A landscape with many valleys, sampled at points; each row gives a point and its height.
A ball rolls from a point to the lowest of its 2 nearest points, and stops where none of them is lower. Distance is the straight distance between rows; heights are no part of it.
Vipo: [137 178 135  91 207 135 154 175 131 168 155 151 148 151 115 116 132 101
 146 104 103 113  99]  h=3.20
rimef: [108 113 120 100 127 114 141 119 159  92 108  83 128 134 158 146 138 193
 116  88 100  51 109]  h=2.94
rami: [130 160 100 108 124 110 142  93  78 137 150 110 125  65  86 173 101 158
 124  28 114  77 158]  h=5.65
Fata: [ 59  93 117 205 116  98 147 149 124 132 115 153 113 104 149 116 113 139
 117 130  92  96  81]  h=8.25
butop: [118 128 153  85 208 135 168 133 114 129 144 133 153 149 113 115  95 125
  89  95  96  99 171]  h=1.84
pitu: [174  97 123 108 156 156  91 164 104 142 155  84 102 180 106 114 150 155
 125 130 116 122 150]  h=4.10
lolo: [141 184 107 101 126 154 137  84 154 139 142 113 109  91 113 103 142  95
 177  49 123 114 112]  h=6.09
pino: [133  85 128 174  87 138 108  88 178 135 160 135 161 128 117 142 172 142
 129 178 132  84  67]  h=2.27
num: [ 86 104  92 125 160 187 135 110 104 107 146 126 139 112  96 136  95 113
 100  78 143  99 156]  h=6.79
Vibu: [103 161 146  98 188  74 134 111 108 181  98  92  73 148 130 134 161 152
 136 155  47 102 111]  h=3.95
Bubar: [102  58 126 150  94 143  81 135 180 120 105  91 129  83 124 111 119 142
 136 110 113 138 150]  h=4.34
rit: [133 110 115 155  76 132 102  81 208 144 163 135 170 111  96 153 165  91
 150 179 132 120 111]  h=2.98
Nabuz: [105  86  80 168  84 151  96 112 135  78 139 125  56 119 101 160 108  69
 131 141 169 171 148]  h=5.86
fipez: [ 95 151 150 119 215  93 145 134  85 182 107  98  95 174 117 144 135 148
 165 156  91 114 116]  h=3.56
nesop: [167 115 146 101 192 110 189 151  73 115 161 134 146 185  80 179  93 158
 111 103  85  79 144]  h=1.80
Dov: [104 123 144 145 179 121 126 182 142 141 117  88 118 110 161  97 118 154
 149  95  84 112  94]  h=4.15
Fasap: [108  98 130 201 126 129 133 117 106 100 138 169 143 134 138 180 129 154
 128 156 163 104 134]  h=4.43
sagin: [ 97  73  76 193 102 135 109 154 109 107 141 159  69 103 121 124 113  89
 137 146 122 160 167]  h=5.56
vav: [148  65 137 145 103 115  80 102 173 155 151 144 137 148 138 111 180 155
 124 197 100 111  95]  h=1.45
Labil: [180 136 116 109 177 134 114 153 114 163 146 123 132 114 103 114 134 153
 166  82  87 129 176]  h=2.85
ragez: [ 80  69 168 142 199 139 156 106 104  95 149  89 126 193 101 178 124 157
 102 133 133  75 137]  h=3.15
Peg: [143  89 107 114 124 153 125 129 122 100 150 104  94 185 127 124 162 157
 118 133 133  97  80]  h=5.63
Mabe: [ 73 173 129 129 135 142 174  79  99 177 103 151 122 118 116  99 130  93
 138 142 134 139  99]  h=2.23
lan: [155 153 135 128  84 107 146 130 109 121 109 197 173 134 134 123 113 110
  87 206 176 166  82]  h=4.14
Loro: [125 123 136  92  79 143 122 133 161  62  94 145 130 115 157 113  94  86
  70 129 186 165 149]  h=7.78
sazur: [148 131 125 135 129 100 147 120  82 107 136 108  99 193 136 159 138 165
 134 108 130  84  64]  h=5.89
velib: [103 122 112 141 160 122 150 134  96 102 113  70 133  91 121 186 113 169
 142  48 139  81 156]  h=7.12
gezan: [158 134  86 140 136 145 130 120  73 159 154 145 132 102  62 121 103 101
 137 107 114 158 184]  h=4.77
pid: [134 145 106 133 105 110 149  58 110 163 131 137 155 103 101 151 157 153
 148 120  84  73 143]  h=5.58
gise: [167 124  99 145 110 155 117 123 163 127 154 175 174  95  88 161 138  91
 124 132 139 145 166]  h=7.50
difem: [130 122 140 121 186 114 187 137  67 143 182  78 138 148  81 155  76 146
 143  72 135  83  91]  h=2.49
depi: [139 129 129 134 112 128  75 120 177 159 129 124 163  99 130 142 169  89
 159 169 174 192 169]  h=7.83
mevi: [ 80  79  98 165  84 105 113 118 129 118 134 129  67  82 118 122 106 100
 153 117  91 154 165]  h=5.28
zak: [ 77 191 130 117 144 130 132 112 139 132  95 168 117 142 192 144 197 113
 171 166 153 141 109]  h=3.55
rimu: [117 154 115 137  68 160 104 129 171  84 120 116 119 120 123 141 140  50
 102 173 202 184 105]  h=6.51
Musi: [121  59 152 137 194 108 141 118  94 126 165  92 125 176  94 178 128 182
  91 137  83  53 131]  h=2.78
nuvez: [127 146 109 147  80 139  97 130 153  98 102 140 102 127 157 144 152 102
 173 141 167 170 119]  h=4.62
rek: [150 173 147 146 101 117 169 140 121 142 126 114 185 138 122 119  99 115
 130 174 189 132  51]  h=4.90
Fiti: [ 98 152 114 143 114 123 141 119  67 126 117  80  86 113 128 110  92 126
 109  87 140 112  93]  h=6.37
lesa: [156 126 147 106 191 107 174 184 125 136 144 149 185 153 111 143  88 148
 121  97  85 103 146]  h=0.87
tis: [178 142 124 112 111 135 129 149 121 152 148 151 143 178 135  97 153 121
 115 172 144 138  61]  h=5.44
vun: [ 53 166 111 135 149 155 148  84 151 158 108 163 110 129 135 135 181  91
 168 155 139 122 114]  h=3.01
bop: [130 132 152 105 138  85 141 101  82 122  80 140 102 148 147 135 134 188
 113 162  73 120 190]  h=6.82
firuz: [ 93 118 161 159 132 142 145 101 109 102  97  90 143 160 147 129 120 142
 107 189 194 135 131]  h=3.85
Fupa: [129 145 115 123 150 149 134 145 116 183 140 181 138  97  88 106 124  84
 140 117 104 182 171]  h=4.32
puse: [148  84 137 126 181 111 157 144  93 121 152 146 157 181 101 167 122 177
  90 148  74  81 156]  h=2.34
tomur: [144  76 147 154  56 114  72 123 191 114 150 176 113 143 169 127 172 125
 104 191 133 141  96]  h=2.50
buzu: [152 160 157 119 128 101 151 170 138 106 101 126 180 118 166 137 119 147
 140 111 146 134 147]  h=7.76
seves: [147 120 152  96 113 124 152 119 151 143 141 109 201 104 103 103  90 138
 100  96 104  97 158]  h=4.45
Tasuk: [164 100 137 147 180 148 103 148 115 145 156 103 151 150 105 150 151 178
 148 104 121 111 154]  h=3.59
sig: [130 130 120 139 111  93 147  81  59 162 149  99 135 101  75 182 131 169
 133  93 108  73 154]  h=5.88
nalin: [182 128 117  84 136 151 112 156  99 134 125 108 102 156 133  98 133 136
 139 115 135 163 134]  h=4.59
Koz: [167 124 109  98 129 161 126 131 148 109 146 162 185 146 115 149 140 110
  97 132 168 128 158]  h=7.34
Rupa: [179 143 129 115 120 125 140 132 145 147 171 142 174  71  76  78  74 123
 133  83  89 122 127]  h=3.73
Kugi: [124 153 123 136 142  94 102 160 105 160 112  74  71 112 134 123 131 173
 146  92  70  90  92]  h=4.76
fala: [109 129 144 145 164 108 164 150  81 139 165  85 146  94 100 121  67 149
 113  75 121  88  94]  h=1.64
rozis: [ 92 163 153 130 164  72 145 135 101 169  92  88  71 116 141 101 120 148
 150 113  63  87  95]  h=4.44
rufol: [143  97 128 126 131 153 118 153 110 103 106  87 139 105 125 109  75 150
 120 103 169 169 186]  h=5.42
mafe: [113 146 124 162 124 158  85 114 153  85 103 136 128 132 162 168 150 109
 140 174 218 173 150]  h=5.08
kasul: [146 105 141 114  87 114 129 115 118  93 118 208 134 157 168 122 132 129
  75 222 179 158 103]  h=3.71
gegol: [168 182 139  58 100  94 104 131 138 152  92 153  91 114 153  66 144 124
 153 139 102 186 116]  h=5.52
dofi: [149 163 115 113 143 109 160 139 104 123 121 160 122 136 151 143 138 162
 150 115  86 117 119]  h=4.78
vez: [155 135 147  80 170 141 106 123 173 132 139  97 144 163 156 145 189 153
 166 115 134 100 134]  h=2.93
bino: [163 139 125  64 128 147 140 116 108 107 119 153 146 144 119 140 141 142
 108 132 126 121 177]  h=7.18
kiz: [ 79 154 156 108 157 123 175 111  91 180 101 162 146 137 127  82 109  99
  98 175 129 143 135]  h=1.32
leb: [153 155 101 121 140 100 141 110  46 150 146 133 107  90  77 118 102 139
 120  60 104 118 169]  h=5.22
talab: [ 95 134 125 140  93 124 151 100  77 108 118  80  77 153 139 132 129 143
 116 118 161  78  55]  h=6.12
luk: [ 85  94 127 165  81 129 130 135 170  61 111 168 126 101 168 120  87  95
  79 139 161 142 117]  h=7.97
vuve: [ 99 112  93 133 130 164 142 116  78 107 130 108 108 130 105 110  78 102
  67  85 155 107 122]  h=6.62
mazi: [140 150 102 144  88 114 137 102 102 152 124 169 133 101 109 125 149 139
 163 127  94 130 120]  h=5.23
zan: [121  76 122 148  94 138  92  99 149 150 139  93 110 139 103  95 124  89
 109 175 140 156 121]  h=8.33
depa: [ 53  92 125 214 122 135 118 121 138 108 123 172  98 116 167 115 122 116
 112 148 115 124 108]  h=8.18
sel: [115 173 123 111 100 120 128 102 148 159 123 131  94  95 129  94 129 101
 162  73  69 123 136]  h=5.70
Dudu: [ 91  58 113 147  76 130  85 115 186 110 128 108  82 100 137 128 124  99
 154 138 119 165 181]  h=4.89
bidif: [160 120 143 118 142 112 120 149 136 136 127 152 147 149 149 152 165 177
 147 154  94 119 134]  h=5.13
nes: [137 166 132 117 100 111  95 137 205 143 114 123 145  96 187 129 175 125
 192 114 116 155 112]  h=4.73
Zados: [150 133 146 145 100 117 118 133 119 171 123  99 150 160 135 116 138 129
 139 189 165 146  47]  h=5.18
deni: [130 159 145  90 142 120 162 133 144  99 134 102 104 153 145 124 123 162
 138  64  91  66  82]  h=3.72
minir: [187 169 128  83 103 119 115 130  92 125 110 151  84 152 139  76 145 142
 143 127 126 167 112]  h=5.06
patan: [172 153 143  91 214 118 145 165  91 143 141 130 140 145 117 155 114 162
 155 114  92 132 173]  h=1.94
Lapi: [142  91 165 133 105 120  98 104 166 101 138 183 128 158 172 139 168 113
  72 208 184 146 103]  h=3.24
Luve: [150 154 107 103  86 153  95 133 188  93 136 104 129  93 133 139 136  51
 143 116 188 168 103]  h=6.52
rovu: [168 115 130 118 130 141 115 134 136 111 144 150 113 187 166 147 179 168
 126 173 123 112 104]  h=5.38
Kodek: [ 85  75 119 170 106 150  99 137 175  80 123 174  94 135 177 127 134 101
  96 153 149 153 116]  h=8.08
limiv: [145 135 130  99 140 119 122 107 120 127  94 177 124 138 149 147 143 150
 127 142 101 152 224]  h=7.00
gasi: [138  77 116 141  92 137  92 132 161  99 121  91 142  84 117 117  61 136
 117 123 135 166 187]  h=4.96
Papo: [105 130 159 165 142 134 155 116 112  73 122 152 162 147 167 160 111 138
 115 171 197 124 133]  h=4.16
bubu: [178 127 114  93 105 168 105 136 143 164 158 123 136 156 105  97 170  88
 101 137 160 142  83]  h=5.73
zin: [163 114 105 105  68 162 117 145 195 126 163 119 135 122 110 116 134  71
 122 106 151 146 108]  h=6.13
Golot: [ 71 139 117 186 127  95 165 129  87 147 103 154 115  98 132 124 110 136
 137 100  72 108 115]  h=8.34
difo: [127 165 149 106  85  88 156  81 107 126  60 158  96 132 175 110 121 152
 113 128  90 134 172]  h=6.60
vof: [113 122  88 165  78 172 107 143 139  86 122 108 114 108  93 136 112  88
 121 134 175 164 128]  h=6.15
kada: [144 124 117 154  55 147  85 121 166 140 145  66 101 118  83  87 121  71
 113 187 165 186 101]  h=8.19
Genu: [111 137 140 134 199 100 169 158  74 166 148 105 130 162 101 164 107 142
 152 105  81  98 101]  h=3.10
zufup: [166 173 145 130  81 117 144 145 135 131 122 134 183 128 148 128 117 112
 100 169 167 154 100]  h=4.56
zile: [129 137 148 147 155 123 124 158 113 159 163 104 152  69 101  73  73 134
 141  72 109 112 104]  h=2.73
Kal: [147 125 126  94  95 146 108 115 179  99 118  90 133 138 150 143 167 162
 134 108 133  82 109]  h=1.74
goso: [122 113 113 148 150 180 112 163 119  77  97 102 121 131 153 108  98 112
 131 110 195 173 157]  h=5.71
tuk: [123 159 129  96 121 112 124 127 203 165 124 144 138  83 145 113 157 109
 163  89  82 134 128]  h=5.26
Big: [147 129 132 161 100 147  76 133 155 158 131  80 156 103 100 121 137  83
 157 190 178 193 129]  h=7.99
nofan: [ 93 125 140  80 146 108 130 127 123 182  95 197 146 122 127 106 130  96
  92 181 116 188 168]  h=2.28
fas: [132  88 136 153 140 128 127 155 139 162 133 107 150 102 123  90 105 143
 132 110 110 117 115]  h=3.53
Nubug: [ 95  94 110 135 178 140 137 114  94 103 133 107 129 116 102 170 122 160
 119  75 117  83 193]  h=6.96
rotu: [ 98 151 155 106  77  91 120 106 158 124  65 135 109 129 180 101 151 143
 145 141 107 155 141]  h=6.32
Sepub: [ 75  94 169 151 152 116 161  89  81  93 117  92 118 184 127 152  99 151
  88 159 166 106 134]  h=3.51
Baber: [116 167 110 131 123 136 123 140 166 122 119 156 124 130 156 144 171 131
 168 125 139 146 127]  h=4.11
Botop: [128 145 171  77 228 150 152 159 127 141 151  93 143 169 119 104 103 116
 120  99 111 124 130]  h=2.53
zelad: [160 143 133  99  92 113 128 167 161  83 123 157 172 103 147 131 108 110
  87  97 163 150 140]  h=7.56
pum: [ 97 151 125 120 173 168 146 160 146 160 152 178 154 118 115  98 130  72
 113 108  98 132 123]  h=3.78
kelag: [133 185 124 117 143 136 162 142 121 109 121 143 113 125 148 110 109 146
 150  61 106 107 111]  h=4.33
Mobag: [154 149 148 103  88  84  95 137 141 140  77 114  96 116 173  80 146 171
 156 140 102 151 121]  h=5.99
Gilu: [151 113 102 145  98 136  95 149 182 122 160 136 152  74 104 170 136  70
 146 147 172 165 160]  h=7.65
kige: [122 127 138 146 156 179  77 143 126  92 115 154 103 144 167 132 140 111
 120 161 190 183 169]  h=5.39

Two balls start at each pair of points below. Name the first point that both come to, or write -.
zan / Peg => -
limiv / gezan => lesa
talab / sig => dofi
Golot / Fiti => dofi

Where does a ball stop that starts at each point below?
Nubug => Kal
tis => vav
pid => Kal
rami => lesa

For each start below, name every point that the ball comes to, in order.
zin => bubu tis Zados rek zufup lan kasul Lapi tomur vav
Papo => firuz Sepub ragez Musi puse nesop lesa
velib => rami leb gezan Fupa pum Vipo Botop butop lesa
